Points, in no order, along strands that fork, close into loops and pass close to each other.
In the rows, zero is written as 128.
Two points are linked if the straight distance between their rows is under 120. Some points are linked to none.
temup: [104 160 146 159 152  74 135  98 101 134 116 152 174 109 152 110 127 133
 100 110 145 163 152 118]
Vume: [181 109 118 118 137 163 174 205 151 158 118 161 127 153 124 124  98 140
 137 101  92 126 168 158]
Zun: [125 136 131 117  92 147 104 139  66  79 163 136 142  65 164 161 110 145
 152 123 115 161 125 109]
Suna: [115 171  89 123 165 138 155 107  95  98 109 100  89 180 219 100 126 108
 136 133 114 117 162 142]
gami: [129  70 153 141 115 138 117  89 151 154 145 114 100 109  40 137 171 133
 126 137 150  90 103 145]
Vili: [190 113 127 125 163  94 109  68 164 140 199  79 121 157  96  93 150 115
 153 171 181 138  84 140]
votav: [125 123  83  83 111 121 133 195 148 129 157  97 189 114 129 177 137 110
 159 131  85 180 142 104]
mago: [139 163 181 121 138 149 115  84 149 150 131 164  88 156 120  78  60 189
  97 136 143  87 106 154]
keb: [161 117 113  84 170  85 152  99 125 172 110 101 107  78 108 105  92 139
 178 127 137 105  87 103]
Zasom: [160  77 142 109 145  95  93 145 153 139  87 130 131 110  51 170  55 132
 136 163 117 120  81  81]
Fuga: [165 141 131 104 143 110 107  63 169 143 169  84 141 157 145  99 127 125
 145 178 120 129  99 145]
Saku: [136 129 127  93 117 105 172 171 109 150  96 164 128  74  86 162  87 171
 103  78 146 145 118  92]
Getu: [138 145 114  80 124 143 153 106  81 133 117 132  79  76 134 135  95 157
 183 115 187  85  75  93]
Fas: [142 133 102  94 163 125 148  96 165 182 154 115 109 106 113  77 134 136
 142 121 118  72 140 171]
vef: [ 84 174 129 117  85 125 127 190 120 119 145 163 147 102  88 209 137 148
  89 128 131 218 150 122]
merot: [177 107 102  96 180  95 182 135 128 178  87 120  89  88  93 119 132 129
 165  99 118 100 137 122]
Dumup: [166 100 120  82 109  96 159 182 144 116  96 106 161 164 114 171  94 127
 135 142  89 131 113  77]
dup: [121 183 172 118 107 111  99  82 159 122 152 140 135 175 133 104  97 148
  78 169 138 174 124 135]
Ledol: [151 109 130 125  97 145 122  96 131 165 193 131 103  76 141  88 191 135
 178 110 132 114 144 176]
Fole: [132 113 127 141  98 170  91  98 107  94 167 101  67 125 161 130 178 114
 150 152 116 115 138 158]
bebez: [ 48 141 152 129  82 149  73 119 138  99  83 148 121 149  93 170 114 152
 108 162 117 126 100 107]
per: [ 61 148 110 134 129 161 119 156 147 120  75 165 177 168 159  99  91 120
 101 118 133  86 140 129]
dad: [130 115 142 190 134 148 127 154  77 108  96 179 115 174 148 113 113  99
  59  95 147  91 129 109]
tuzem: [157 152 139 110 146  76 140 112 137 131 112 117 157 129 147 112  94 134
 128 125 127 157 131 102]
sira: [159 110 146 190 118 152 170 138 103  96 149 160 119 185 166  77 135 106
  80 117 165  99 146 138]
las: [124 181 124 108 164 101 145  83 139 178 130 137  96  96 136  94 122 152
 125 109 115 132 138 165]
sovu: [141 145 165 136 113 130 116 133  69  93 103 161 148  98 183 132  89 165
 137 120 124 126 143 106]
Rodom: [ 98 135 104 155 173 162 112 186 122 164  66 170 116  30 132 129 136 113
 148  77 113 155 165 130]
Bilev: [156  84 106 140 112 163 110 149 102 139 172 131 105  84 178  98 176 108
 181 105 121  73 137 162]
nol: [101 135 143 155 144 141 141 126 154 127  88 129 110 179 117 123 116 143
  94 153  88  97 165 150]
Piban: [129  95 111 151 123 181 108 203 126 143  91 154 100  70 133 144 136 122
 167  95  89 119 144 136]
satot: [124 177 108 103 132 100 162 133 144 127 136  87 137 145 160 130 148 131
 104 119  78 203 171 145]
rikiz: [180  87 117 120 106 177 139 218 115 133 116 155 106 126 159 143 133 117
 149  88 103 106 146 130]
mik: [127 133 146 142 127 140 141 110  49 100 110 143  74 101 143 135 104 139
 127 120 181  91  96  93]
Babuz: [119 133 111  85 159  85  73 119 190 131 141  72 137 140 116 170  89 101
 120 150 133 184  89 122]
Podok: [147 117 162 172 120 139 150  91 108 114 147 141 146 177 142  90 149 116
 122 141 175  82 111 126]
Seg: [100 166 102 136 158 121 165  96 121 146 143 132  85 123 172  73 139 136
 115  95 159 117 165 167]
Pake: [171 123 154 150 150 100 124 137 177 131 117 135 139 165  94 126 102 135
 101 178  70 115 157 154]
Rapo: [107 170 156 103 142 122  80  76 147 171 128 154 109  95 117  89  75 169
  97 117 156 113  81 143]
Beko: [128 108 118 113 108 150 146 138 158 167 192 106 132 144 125  98 180 111
 150 108 142 122 134 163]
kugak: [137 142  91  71 156 112 158 117  93 144  96 131 100  32 139 118  97 149
 205  99 144 115 100  87]
lur: [ 52 128 121 133  85 179  99 147 134 126 146 120 114 151 122 136 178 108
 125  95 177 130  96 147]
tud: [ 89 134  62  85 126 145 149 207 130 124 131  83 161 127 158 178 157  96
 151  92 135 168 124 112]
Bizef: [136 151 124 133 179 119 171  71 124 107 108  92  92 185 167  93 115 121
 125 151 110  68 137 139]
Lufuf: [167  99 159 124 143 114 118 128 151 120  83 131 128 155  75 129  81 156
 125 172  97  93 120 110]
suluk: [154  97 155 182 133 155 100  83  80  76 130 125  93 136 159 130 143 130
 149 151  95  84 132 139]
bel: [136  86 113 175 156 160 154 135 136 120 127 111 114 159 121 129 178  79
 136 127 118  95 166 172]
Sas: [165 173 192 135  95 145 126  86 143 113 165 145 124 173 135  80  71 171
  99 176 159 133  96 143]
Lut: [136 161 105 110 194 106 166  88 153 139 144  91 140 178 166  66 119 119
 127 144 129  97 164 160]
Lomug: [141  89 106  90 142 107 111 120  99 117 119 124 148  66  69 167  61 142
 154 143 132 129  61  65]
Saze: [ 93 141 129 134 142  91 123  64 137 133 160  72 132 107  91 139 184 104
 104 145 137 182 110 122]
veg: [129 125 125 118 109 112 142 173 116 109  60 147 164 142 118 156  75 141
 126 136 116 129 114  68]
vobuf: [178  93 159 201 142 132  94 131  62  88 127 145  76  96 174 109 130 113
 135 124  94 108 159 128]
Ruz: [144  80 118 196 161 117 168 171 110 123 103 129 113 140 116 142 175  72
 101  99 116 133 183 131]
lago: [109 167 112 146 129 151  98 147 141 134 102 154 146  79 174 103 117 141
 144 117  58 170 198 150]
fumul: [138  96 129 165 127  76 187 152 112 107  75 117 121 149  76 202 144 104
  96 154 107 143 155  90]
tivi: [ 99  74 144 160 129 112 114  84 111 116 126 110 141  99  73 158 167 124
 144 143 142 101 104 126]
fabi: [ 97 134 101 141 116 147 141 195 132 142 105 123 144 140 126 171 147 108
 121 104 124 155 155 121]
von: [ 66 153 119  97 111 155  73 141 175 153 104 123 165 131 109 141 101 121
 153 151  88 132 101 122]
Bigid: [ 83 138 125 132 133  80  83  81 152 132 173  96 173 124  65 138 156  98
 100 150 187 179  61 105]
zuv: [ 80 137 112  88  75 183  93 114 157 128 149 110 131 162 151 108 143 124
 145 117 146 117  95 135]
tuzo: [133 138 133 126 105 144 134 166 109 113  71 185 135 137 172 133  81 160
  92 110 140 145 131  96]
Vab: [159 123 127  92 157  95 176 151 147 183  79 138 111 109  82 133  75 144
 109  95 132 118 115 119]
pizi: [102  92  90 130 136 171 127 136 160 153 142 108 105 135 102 127 206 110
 149 113 118  98 147 184]
beduz: [152  93 100  99  99 120 126 175 116  96 125 106 194 141 147 161 119 123
 179 143  88 147 125  81]
Bes: [ 37 146 117 125 122 170  92 167 166 152  59 153 190 161 137 129 117 109
 139 135 100 123 128 126]
Fenop: [130 167  79  84 137 120 158 129 114 111 140  76 110 162 221 117 140 120
 144 119 105 168 163 128]
Bazus: [144 117 127  97 114 127 112 123  77  95 137 125 152  63 126 166  77 166
 187 154 126 130  88  79]
zapa: [136 142 154 127 109  98 138 165 113 135 132 164 144  84  93 181 126 149
  96 106 125 173 143 119]
bogi: [114 114 146 185 129 111 161 153 114 120  97 144 107 143  89 180 181 101
  65 112 137 149 155 129]
mota: [130 171 157 100 126 101  94  92 131 119 164 131 147 117 146 128  83 145
 112 152 139 165  91 102]
dekel: [101 141 118 142 129 152 121 107 143 115 130 157 134 166 154  91 106 141
 110 140 122  78 165 159]
zit: [ 78 120 133 179 100 171  80 126 101 116 152 162 115 103 143 113 190  92
 110  92 174 129 109 136]
sazos: [ 85 162 130 165 173 105 149  79 114 144 119 154 154 127 165  53 150 122
  99  97 167 120 171 158]
sek: [151 168 127 144 147  95 169 149 142 152 115 151 139 149 146 123 139 135
  78 107 101 167 185 159]
lan: [136 108 102 114 113 183 123 171 125 128 164 160 122 145 194  90 137 110
 152  99 154  65 141 159]
bosim: [159 136 126 110 109 161 148 114 116 133 150 133 136 156 169  89 128 138
 164 122 159  87 111 134]
ziti: [167 101 127 121 125  99 168 171 145 106 108  88 144 166  70 205 134 122
 120 165  83 162 132  98]
gud: [ 70 101 139 207 100 163  69 127 110  90 118 131 117 138 117 141 192  80
 103 137 131 114 131 140]
sug: [166 108 147 123 142 106 137  60 147 161 161 113  82  93  66 115 145 145
 127 128 139 136 114 159]
Nufin: [ 79 175 156 132  76 114 112 171 138 118 147 176 160 143  71 177 156 130
  76 140 167 192 114 104]
dob: [146 108 177 134  93 157 130 112  98  96 109 154 121 134 122 130  88 159
 136 137 181  78  87  90]
diso: [145 144 106 102 135 133 146 112 182 129 154  85 149 198 139 107 115 121
 128 155 105 119 137 153]
seku: [150  99 115  95 165  82  77  95 187 153 176  67 112 146  94 144 136 102
 122 166 168 171  88 147]
Salis: [140 144 165 140 122  98 147  62 113 111 161 104 110 115  99 125 148 146
 103 139 154 146 111 125]
pud: [114 160 145 126 117 118  91 119 136 130 161 143 159 101 170 119 149 147
 137 119  82 174 158 162]
sodog: [139 146 150 159 110 142  97  81 116 108 187 119 123  96 165 100 166 142
 167 139 118 135 155 168]
tudal: [180  74 141 175 145 115 152 148  78 103 128 145 122 120 149 141 154 103
 131 103 117 120 152 109]
denu: [102 114  99  65 101 152  83 126 157 127 134  98 162 148 136 115 109 135
 174 152 103  93  87 129]
Bimut: [ 90 140 135 120  86 115 106 123 136 115 155 124 166 123  71 162 143 121
 110 141 159 168  90  99]
Fal: [193 126 117 120 132  99 195 192 136 149 127 141 148 127 141 126 117 139
 118  98  97 157 180 130]
deta: [ 73  69 137 176  90 136  96 110 120  89 135 100 134 142  69 167 191  97
 119 150 164 121 108 104]

A piece is all that can be reached along the links. How many separate loops has the piece of each point below (a circle has one, a figure eight two, a Y none), and how many tips (points with one link)?
mago => loops 0, tips 2
Fole => loops 1, tips 4
rikiz => loops 0, tips 2

A tip is a point with one link. Name the tips that can be reached along the links from each point below, in the order of the rows.
tud => dad, lago, fabi, dob
sazos => Fas, Rapo
diso => Rodom, Babuz
